A landscape with many peaks, sampled at points; each row gives a point and its height.
A climber steps from a point to whichever of its 2 nearest points has the largest rise for the distance, and stops where none of them is higher. Distance is the straight distance between rows; heights are no part of it.
z56 h=324: [ 11 -15  14   1  15   5 -21   6   3  10   2   8   3  21 -17  15  10   5
  -8 -18]
z168 h=330: [  4 -11 -24   6  -1   6  -7 -10   6 -11  -2 -11 -13 -10 -11  -5  12  16
  15  16]
z171 h=564: [ -9  -2  17  -2   2  -6   5  21  -4  13  17  -1  25  12   2   7  -4 -14
 -25 -18]
z828 h=314: [  3  23  20  15  -1 -19  29   1  -1 -20  -4  -3  14 -18  20  18 -13 -23
 -14   9]
z255 h=512: [  5  -5  23  -7  10   1  13  13   3   5  -6  -5 -10  14  -6   8 -10  -4
   2   3]
z946 h=140: [-20  17   5  -3  -8 -10  37   5   7 -12 -14 -12   6  -8  21 -20 -17  -7
   3  18]
z271 h=519: [  3  -5 -12   5   9  -1 -21   6  -1   6  15   1   1  12  -3   5  14  13
  -1   3]
z13 h=404: [-25  19   9 -17 -11  -4  25  -9  16  -8 -36  -1 -14  -8  16 -22  -8   3
   6   2]
z104 h=29: [ -8   7  -3   6  -2  -9  13  16  -9   4  11  -7  29 -10  13   6  -7 -25
 -23 -12]
z476 h=469: [-23  10   3 -23 -17   4  14 -13  23  -9 -37   0 -19 -10   7 -23  -3   6
  13  -1]
z911 h=603: [ -3   9  -4   2  14  -4 -41  -3   0  14  24  19   9  15  -7   5  12  15
 -10  -7]
z714 h=785: [  7  -5  18   9  -8   1  -4  -3 -24  20  15  22  22   5  -2  12 -12 -19
 -22 -38]
z43 h=348: [-11   7  -6  -7  -9  -4  26 -11  -3  -7   0 -20  -7 -26   7 -20 -10  -3
  12   8]
z341 h=773: [ 16  -2   4  14  -8  -7  15  -5 -22  -7  -6   3  -3  -8   9  23 -10 -17
  -5 -16]
z411 h=136: [ -7   4  -9   0  -8   8  16   1  13   4  -7 -19  -1   0   9 -36   9  13
  12  32]
z151 h=563: [  3   5  25  -1  10  -5  24  17   3   2  -8  -7   1  11   2   5 -10 -10
  -7  -4]
z131 h=391: [-11  -2 -12 -10 -10   5  16 -13   0  -8   1 -15 -15 -21  -3 -19  -4  10
  21  12]
z422 h=257: [ 13 -20  -8   4   9   0 -36 -10 -22  -2  21  16   7   4  -3  -1  13  -3
  -7 -23]
z950 h=451: [ -8   9   8 -19  -3   0  19   1  11  -2 -29  -7 -20   6   0  -6  -8   0
   9   7]
z28 h=647: [-12   1 -14 -11 -16   3   9  -7  15  -8 -26 -12 -13  -1  -3  -7   7  16
  10  14]
z84 h=289: [ -6  -1 -19  -1 -13  26 -18 -20  36  -3 -19   8 -13 -15  -7 -17  10  20
  29  43]
z35 h=206: [-11   7  -9 -16 -24  17  13 -10  22   4 -19   2 -13  -5   3 -35   7  15
  28  26]
z582 h=842: [ 11   2  32  11  -4   2   4   0 -16  19  16  25  28  -8   3  21 -17 -22
 -23 -33]
z925 h=347: [ 15 -20   1   5  19   5 -31  -1  -1   1   3  11  -1  14 -17  15  16   3
  -1 -12]
z42 h=234: [  7  -6 -13  10  19   2 -53  -7   5  -6  11  21   4  -3  -1   6  17  16
  -2   1]
z266 h=329: [ 10   7  18  13   2  -9  14   6 -12  -3   2   0  15 -13  16  18  -9 -29
 -20 -13]
z194 h=53: [ -4   0 -11   7  -5  -7  15  13  -9  -1  11 -20  19 -11   9  -4  -2 -12
 -13  -4]
z192 h=266: [  4  -9  11   0   1  -3 -33 -12 -12   9  13   8  12   9  -6  -4  18  -5
 -26 -27]
z69 h=169: [-13  10  -5 -10 -19   8  28  -6  18   2 -21 -10  -2  -4  12 -42   4  13
  14  24]
z999 h=304: [  7 -15 -17   5  -4   1  -4  -5  -6  -9  -2 -13  -7  -3  -5   5   9  10
   1   1]
z490 h=300: [  7  -1  21   9  -4  -3   1   8 -15   3  10   4  20  -7  12  10  -6 -27
 -29 -24]
z976 h=655: [ -3   1  -9  -5  -5  -2  17   9  -4  -2  -1 -11  -9   6   0   4  -3   5
   6   7]
z477 h=378: [ 13  17  29  13   8 -12  24   3  -4 -10   0   4   7 -11  11  22 -15 -24
 -10   0]
z718 h=494: [  8   0  12  -9   3  -3  15  -5  -5 -10 -14  -6 -22  -7  -3   8 -15 -12
   8  -2]
z307 h=362: [  3   0 -23   5   6  13 -19  -8  18   2  -3  -1 -15  -8  -6 -10  12  18
  29  38]
z86 h=539: [ -5   4 -21   7  -2  -7   4  12  -2   9  13 -12  11  10   3  -1   9   7
 -10   0]
z495 h=299: [  9 -10  17  -1  16   3  -7  11  -4   8   6  -3   1  14  -7   6   1  -3
  -8 -16]
z737 h=739: [  3  -2  12   3  -7  -1 -15 -10 -23  22  23  25  20  12 -12   6  -3 -12
 -20 -37]
z200 h=656: [  9  -6   8  -6  16   3 -13   8   8   9  -1 -10 -12  12 -11  -6  10  -3
   9   8]
z8 h=551: [ 12 -12   3  -5   7   0   1  -1  -9 -10  -4  -4 -16   5 -13   9  -6  -7
  12  -2]
z537 h=437: [-24   4 -11 -16 -21   8  22 -20  10  -8 -11  -5 -17 -25   1 -18  -7  15
  16   3]
z129 h=490: [-18  12  -6 -15 -18  -3  25 -16   7 -14 -18  -2 -18 -24   7  -6 -11   6
  11  -3]
z355 h=642: [ -4   2  -4   1   1  -4 -28  -6  -6  15  30  16  15  13  -9   4   9   5
 -14 -12]
z195 h=193: [-14  23  13   1  -1 -18  34  10   6 -13 -11  -5   6  -6  18  -4 -21 -13
  -6  13]
z553 h=693: [  2  -1   7   0   4  -2 -24 -11 -17  20  25  29  17  18 -18   8   1   0
 -12 -27]
z458 h=250: [ -3  16   6   8  -3 -14  29   6  -3 -12  -7 -14  12 -15  17   3 -12 -18
  -8   7]
z230 h=561: [ -7  -2 -10  -9 -16   0  14 -14   2 -14 -22 -10 -19 -11  -3   3  -5   8
   6   0]
z335 h=641: [ 18 -17  -2   6   3   0  -2   2 -22  -2   4   6  -2   8  -7  19  -1  -3
  -3 -18]
z16 h=508: [  2   0   6 -17   3   4   4  -1  12   0 -22 -12 -21   7  -9  -2  -1  -2
  14  12]
z516 h=269: [ 14 -20 -13   8   1  -1 -19  -5 -22  -6  20  -1   3  -2  -1  -1  12   2
  -5 -15]
z273 h=556: [-19   4 -10 -18 -18   8   7 -14  29  -5 -35  -7 -17  -5  -8 -20   6  13
  14  11]
z906 h=403: [  7  -4 -24  15  17  13 -33  -6  23  -1  -7   3  -9 -10  -6  -2  11  15
  21  30]
z900 h=516: [-11  -1  25  -3  -6  -1  -1  16  -8  10  24  12  34   2   0   8 -15 -20
 -28 -22]
z529 h=280: [  9 -10  13   2   7  -2 -17   3 -11   9  14   3   8   8  -3   3   4  -9
 -20 -23]
z212 h=450: [ 10   4 -15  10  22  12 -41   6  26   6  -8   9  -6  -7   7   0  12  17
  16  33]
z338 h=632: [ -3   4  16   1  10  -4  11  21   3  10  -1  -9  15  14   3   2  -3 -10
 -18 -12]
z247 h=510: [  5  11 -16   9  24   5 -42   7  14  13   6  18  -1   2   5   2  14  20
   9  17]
z32 h=612: [ -6  -3 -12   1  -2  -6   0  16 -11   9  26  -3  14  10   1   7   2  -3
  -9  -8]
z492 h=359: [ -2  -9 -21   3  -5   9  11 -14   0  -6   1 -20 -12 -19  -8 -15   5  15
  13  12]
z716 h=859: [  8  -1  -1   4  -9  -7  24   1 -16 -11 -10  -6  -4  -3   6  20 -10  -7
  -5  -7]
z591 h=757: [  3  -2   0   4  -3  -3  16  10 -11  -4   3  -8   3   8   2  15  -7  -3
  -7  -5]
z595 h=283: [ 16 -18 -25  13   6   1 -18  -9 -13  -5   8  -1  -5  -3  -9   3  15   7
   9  -8]
z256 h=106: [ -8   6 -12   2  -3   1  15  12   7   4   5 -19   5   7  11 -27   4   8
   6  21]
z2 h=720: [ 22  -7  15  17   0   0  15   1 -28  -3   3  14   4  -6   9  27 -12 -19
  -7 -20]
z636 h=78: [ -8   3 -14   5  -6  -5  20  14  -3   2  10 -24  12  -6  10 -19   0  -2
  -1  11]
z472 h=468: [  5  -1 -12   6   9   5 -22   9  12   3   1  -2  -8   8  -2  -1  19  16
   9  19]
z576 h=388: [ -9  21  10 -12  -4 -11  29  -3   5  -8 -21  -5 -15  -4   9   1 -18  -5
   5   3]
z164 h=327: [ -3  -7 -20  -2  -5  18 -14 -18  23  -7  -8   1 -18 -14 -13 -13   8  18
  30  35]
z303 h=599: [ 18 -11   7   1   7   0   9   1 -15  -2  -9   3 -12   7  -9  24 -10  -8
   4 -13]
z306 h=686: [-10   4 -10   1  -8  -7 -17   3 -10  15  31   6  22  10  -2   5   5  -5
 -22 -16]
z836 h=334: [-19  29  14 -11  -8 -13  30 -10  12 -13 -26   2 -10 -13  20 -12 -15  -1
   4   3]
z140 h=576: [  3  -8  13 -11  11   7   0  11  10   2 -12  -7 -15  19 -10   0   1   0
  11  12]
z996 h=422: [  7 -12  -8   1  14   8 -27   7  17  -4  -2   6 -13  13  -7   8   9  11
  17  22]
z845 h=244: [-13   2 -12 -12 -22  23  -4 -20  32   0 -19   3 -13  -8  -5 -30  10  23
  26  33]
z754 h=281: [ 13  -6  13   8   4  -2  -5   3 -22   7  12   0   9  -4   5   6  -2 -19
 -15 -25]
z783 h=681: [  9 -15   2   5  -6  -3   8  10 -20  -1  12   4   6  11  -2  23  -5  -4
 -14 -18]
z821 h=562: [  0  -7  -8   0   2  -2  -8  12 -13   4  25   4   3  16  -4   9   3   6
   1  -5]
z866 h=761: [ -4   4 -16  -4  -6  -1   9   3   9   1 -12 -13  -8   9  -4  -2   7  14
   9  13]
z663 h=558: [  1  14  -7   3  22  -1 -43   5  10  15  11  23   2  11  -3  11  12  18
  -1   4]
z847 h=246: [  9 -10  -5   5  14  -3 -49 -14  -8  -5  21  26   7   6  -7   0  17  10
  -5 -15]
z325 h=103: [-14  16  -1  -7  -7  -6  33   3   7  -3 -20 -16   1   4  11 -23  -7   0
   3  13]
z647 h=377: [ 13 -19  -5   3  21   4 -31   1   7  -5   1   9  -6  12 -20  10   9   6
  12   6]
z970 h=438: [  8  10  24   0   7 -11  21  -3  -7 -15  -5  -2  -9 -10   5  14 -20 -15
   2   3]
z324 h=485: [-10  -8  26  -2 -12   3 -14   5 -14   8  34  23  32   6 -11   6 -12 -12
 -25 -25]

Two climbers start at each pair of points below. Name the first point that both come to, or write -.
z422 and z8 -> -
z836 and z35 -> -
z906 and z847 -> -

Call two points neighbours if one is among the 2 nearest of the other. Go from one point of each pair to the other, from neighbour to neighbour, staying as high as possible. Name the lowest point that can't be avoided.
z200 and z582 -> z324
z131 and z582 -> z836
z306 and z582 -> z355
z866 and z716 -> z976
z338 and z200 -> z255
